Points on a hilly landscape, in no order, each with its height.
A climber steps from a point to the highest of its 2 nearest points, and stops where none of them is higher. Distance is the straight distance between rows; heights are no part of it.
z_696: [ -9  -4 -31  16  10   5   5 -12 -11  -7  30 -13 -14   2  -9  -5   4   0
  16   1   0]  h=622
z_59: [-10 -16  -9 -13  -1   3   5 -36  -4 -29  29 -11  -8  16   6 -23  26   9
  16   7  16]  h=103
z_690: [ -9 -23  11  11  -1 -16  24   3  -2  19 -19   9   9 -17   3 -10 -27 -13
 -19   6   1]  h=454
z_8: [ 23  -3 -35   7  -9  -4  -3  49  -1  -2 -41 -28 -39 -10  -3  -8  -2 -27
  33 -12 -17]  h=131
z_557: [  0 -14  18 -15  -9   8  25 -11  -7 -10   5  13   1  -1  10  -6  -4 -13
 -24  43   7]  h=466
z_321: [ -6  28   4  -2  -8  -1 -18   9   7   3  -3  34  11   7   6  19  -3  18
   7  12 -11]  h=354
z_275: [ 17  50  -5  -3  -3   3  -7  29  17  12 -27  23  -5  -5  -4  25  -9   2
   2   0  -6]  h=331
z_911: [ -2  -9  27 -19 -16   8  -6  -6   4 -14   5  13   4  14   8  -8   1  -1
 -21  41   9]  h=402
z_317: [ 10  19 -10  11   5   1   2  15  -3  18   1   3  -6  -7  -9  16 -15  -2
  -1   1 -17]  h=421
z_883: [ -8 -16 -15   5  -7  12  -3  11 -17 -25 -10 -22 -19  -6  -6 -27   7 -44
  -6   8   9]  h=211
z_213: [ 11 -15 -22  18 -15   2   0  22  -1 -11 -12 -43 -29 -20 -10  -8  -1 -12
  17 -12 -22]  h=156
z_126: [ 12   0  -5  13  23  22 -12 -22  -6  25  31  13  24   1   0  21   4   8
  -8  11  16]  h=450
z_69: [  3  10  -6  12  10  17 -17 -14 -10  32  11  27  25  -5   3  20  -8   6
 -23  27  18]  h=488
z_387: [ 12 -12   9   3  -5   5  38   1 -10   9  17   5   0  -8   3   1 -14 -22
 -17  35  -8]  h=580
z_567: [ -3 -22  13  -8  13   0   6 -30   3  -1  28  -1   7   6   7  -6  10  33
   8  10   5]  h=110
z_902: [ 14 -13  30   1  -4   9  13  -7  25  17 -18  -3  15 -26 -13  12  -6  10
 -32 -10  -2]  h=332
z_874: [  2 -19  33   0  -4  24  16 -19  10  29  -8   0  14 -24  -9   9 -20  20
 -29  17  14]  h=389
z_551: [  7  26 -41  23  13   7  -7  19 -11   8   9 -17 -28 -13 -13   4  -5 -11
  16 -10 -15]  h=485
z_920: [  3 -23  -8  19  -8  17   1  22  -9   4   3 -43 -26 -18  -6  -6 -13  -5
   5   9 -18]  h=193
z_835: [-12   1 -24  -9 -29  17 -16  -6  -6 -45  13 -29 -26  15  -7 -19  25 -18
  14   0   3]  h=147
z_374: [  6 -12   5   8  -1  -3   1  14 -11  -8 -17 -12  -8 -12   1 -23  -3 -28
 -13  10   6]  h=255
z_834: [  1 -26  15 -28  16   0  10 -43  -6 -17  22  -6  -2  22  14 -16  12  14
  10  23  21]  h=94
z_212: [ -5  -5 -11 -13 -17  11 -10  -1  -7 -37   3 -26 -19  13  -1 -28  19 -34
  -5   0  15]  h=176
z_63: [ 21  11  20   2  -5  20   5  -1  23  23 -36  -7  12 -34 -23  26  -6  20
 -22 -21  -2]  h=301
z_961: [ -6  -1   7   5   1  -3 -18   9  -1   1 -10  15   1   3   4  -7 -10   0
  -8   9   4]  h=447
z_245: [  0  -6 -20   3  28   3  16 -30  -7   2  42   7  14  10  -4  -3  17   6
  12   0  17]  h=474
z_7: [ 12 -12 -10   6  33  12  -5 -39 -10  15  36   3  23   6   2  -3  13  10
  -3   1  24]  h=435
z_260: [  6  -4  18 -11  -6 -12  16  -6   6 -27  13  -3   2   1  -1  -7  28   0
  -8  -5  -4]  h=224
z_901: [ 12  23 -29  25  10   6  10  22  -8  20  16  -6 -16 -16  -2  20 -10 -18
   3  -4 -20]  h=453
z_124: [ 28  43 -14  -4  12  -9   8  36  21  13 -23   9 -11 -15  -2  13  -3  -4
   7 -21 -17]  h=320
z_67: [  3  -8  18  -8   5  -2 -10 -18   9 -11  19  11  19  13   7   9  20  37
   8   3   2]  h=127
z_162: [ -8   4  -4 -13  -2 -14   7 -12  -2 -32  13  -6   1  13   4 -15  33 -16
   9 -26  -2]  h=266
z_119: [-15 -23   6   2  12   8  -2 -10 -13   9   8  -6  -1   2   8 -11 -20  11
  -3  32  14]  h=550
z_370: [-17   1 -25  -9 -11  15 -11 -30 -13 -32  26 -15 -13  25  -4 -18  27 -10
  15   8  22]  h=122
z_139: [  0  16  16 -22 -12   4 -27 -16  14  -7   6  32  21  26   4  21  23  15
  -4  13   6]  h=565
z_97: [-12 -29   7  12  15 -10 -13  -2  -4  10  -4 -26   0 -11   4  -9  -8  29
  15 -25   0]  h=104
z_33: [  0   9 -30  17   6   0   2   7 -15 -10  12 -12 -20  -4 -14  -4  -1 -24
   9  -1 -10]  h=531
z_417: [  0 -32   7   3  -4  -8  48  -8 -12   5  13  -9 -10  -6   2  -9 -17 -13
  -5  23  -8]  h=433
z_250: [ -6 -22   8  11   6  20   5  -6  18  55   1 -21  18  -8  -4  32 -39  29
 -22 -20   5]  h=257
z_43: [-19 -13  29  -8 -12 -23  18 -15  14   0 -20  25  21  -2   6   5  -3  19
  -5  -5  -8]  h=161
z_340: [ -2 -29 -16   9 -17   5  11   5 -17  -9   5 -27 -25  -9   2 -17 -17 -15
   9  27  -8]  h=259
z_989: [ -5  -5  -2  16   9  15 -10 -11   6  49  -6  -3  26 -16  -2  27 -29  17
 -18 -17  10]  h=295
z_528: [  2  19   2  -9   5  20 -25 -17   0   4  10  33  23   9   1  19  12   9
 -18  25  15]  h=525
z_473: [ -6  -1  27 -15 -13 -21  11  -3   9 -22 -16  16  10   4   5   0  16  -3
  -4 -10  -7]  h=190
z_550: [ 21  27  15  -1   3   2  12   3  29  15 -33  10  15 -26 -17  21   4   9
 -16 -27  -6]  h=298
z_589: [ -9 -35  11  15  14  -7   9 -18   5  28   6 -31   4 -12   3   0 -19  27
  -3 -19  -3]  h=152
z_714: [-25 -14  16   5  -4 -16   3   0  -6  18 -34  29  16 -10   7  -5 -19  -4
  -6  -1   1]  h=605
z_448: [ -6  -7  15  14  10   9 -19 -21   6  32  -3  11  21  -7   2  13 -15  37
  -5  -7  13]  h=334
z_208: [  6   4  -2  12  17  -1  15   0  -2   8  17  -2   2 -10  -9   6  -3  -3
  -3  -8  -3]  h=383
z_402: [-14 -18   4  11  13  -9 -15 -12  -1 -20   1 -30  -6  -7  10 -14  18  29
  16 -29   0]  h=67
z_302: [-10 -24 -11  16  20  -2  -3 -10 -18  26  10  -7   3  -2   6 -10 -22   7
   6  10  10]  h=449
z_509: [ 14  11   3   3  12 -11  18   3  11   1  -3  10  11 -12  -9  -1   4 -11
 -18 -24   1]  h=348
z_42: [  3   4 -20  11  16   3  13 -17  -4   2  49   5   0   9  -8  11  14   3
  19  -5  -6]  h=526
z_329: [  5  45  -2   1  -3   8 -15   7  12  15 -17  39  17  -4 -12  34  -3   7
  -3   7  -5]  h=340
z_964: [ 20  35  12  -6  -1 -14  11  26  30   8 -39   9   0 -21  -4  18  -3   7
   2 -27 -18]  h=309
z_848: [-27   3 -32   2  -7 -21 -11  12 -19 -18  -7  11 -10  22   2 -13   2 -25
  22 -16   1]  h=80
z_200: [  2  27   1 -15 -12 -20 -17  44   3  -9 -38  16 -13  11   7  -3  -5 -21
  11 -12  -6]  h=101
z_572: [ 13   4 -24 -11 -10 -19   1  51   3 -19 -42 -17 -29   1  14 -17   7 -28
  31 -26 -14]  h=121
z_77: [ -8  -7   3  -1  -1  -1 -17   1   3 -30  -5 -31 -17  -3   0 -17  28   4
  10 -27  -3]  h=40
z_288: [ -9   8  10   0   5 -11 -18  15   8  14 -37  30  13  -8  -4   6 -11   5
   2  -5  -1]  h=502
z_586: [ 14  18  -5  -6  -7  21 -11   0   0 -19  34  -4 -13  13  -6   6  21  -1
   3  17  -3]  h=463
z_752: [ -7  -5  27  -8  -5  -7   9 -24  18   4  -1  20  21   0   4  20   6  38
   0   8  -3]  h=141
z_767: [ -8  -2  18 -28 -12  -4   0 -12  -9 -21   8  17   9  28  12 -20   5 -13
 -16  22  18]  h=352
z_14: [ -4  17  -3  -2  -7  -1  -2   6   3   1  13  18  -2  14   1  11  -7  11
  11  27 -22]  h=378
z_895: [ -5   2   6 -21 -17  -8  12  -1 -13 -28  10   5   3  23   7 -21  15 -36
 -13   2  15]  h=297
z_851: [-16  23 -11  -7  -8 -18 -24  29 -12 -13 -12  17  -4  22   9  -7  -3 -23
  18 -13  -5]  h=91
z_357: [ -1 -14  19   0   5  16   7 -21  -3  23   3  10  11  -7   3  -1 -25  12
 -20  37  17]  h=455
z_173: [ 14  28   3  -1  11 -22   3  11   8 -21  -5   5   8   3  -3  -3  16 -10
   0 -39  -3]  h=319
z_9: [ -5 -27  -7  10   3 -13  23   3  -9   2   2 -15 -12  -9   2 -10 -18 -13
   4  11 -13]  h=333
z_158: [ -9 -26  12   7  17   3  29 -15   6  47   9 -15  14  -9  -4  11 -29  20
 -17 -20   1]  h=204
z_368: [ 20  21   0 -17 -11 -13  -4  58   6 -15 -40  -6 -26   5   6 -10   2 -18
  18 -17 -11]  h=111
z_732: [-11  13  16 -14 -18  -3 -23  14  -2 -16 -12  11  -1  18   4  -7   4  -7
  -6   7   9]  h=523
z_433: [-12 -12   0  16  19   1 -22  -7  -9  30   4   7  17  -6   4  -1 -24  21
  -4   1  20]  h=379
z_554: [  4  21  11 -20 -14   3 -17   2   4 -30  24   8  -2  32   2   7  23  12
   3   7  -9]  h=541
z_312: [ -2  18  14 -21 -21  -5 -35   1   9 -15   5  18   7  32  14   4  20  16
   1   1   2]  h=641
z_892: [ -2  28 -14  -9   2 -17  -6   2  -5 -25   4  -3   0  17  -3  -5  26 -16
  13 -37  -5]  h=296
z_319: [ 14 -10 -43  16 -21   0   9  35 -10  -5 -29 -37 -33 -15  -7  -5 -15 -30
  29   0 -26]  h=139

Where does a climber stop that starts at each point below?
z_368: z_387
z_550: z_696
z_402: z_119
z_77: z_696
z_848: z_696

Call two points neighbours if one is among the 2 nearest of the other. Go from one point of each pair to the other, from neighbour to neighbour, staying as high as possible. Name the lowest point that can't be avoided.
z_119 and z_696: z_550
z_387 and z_696: z_9
z_312 and z_714: z_961
z_696 and z_714: z_7
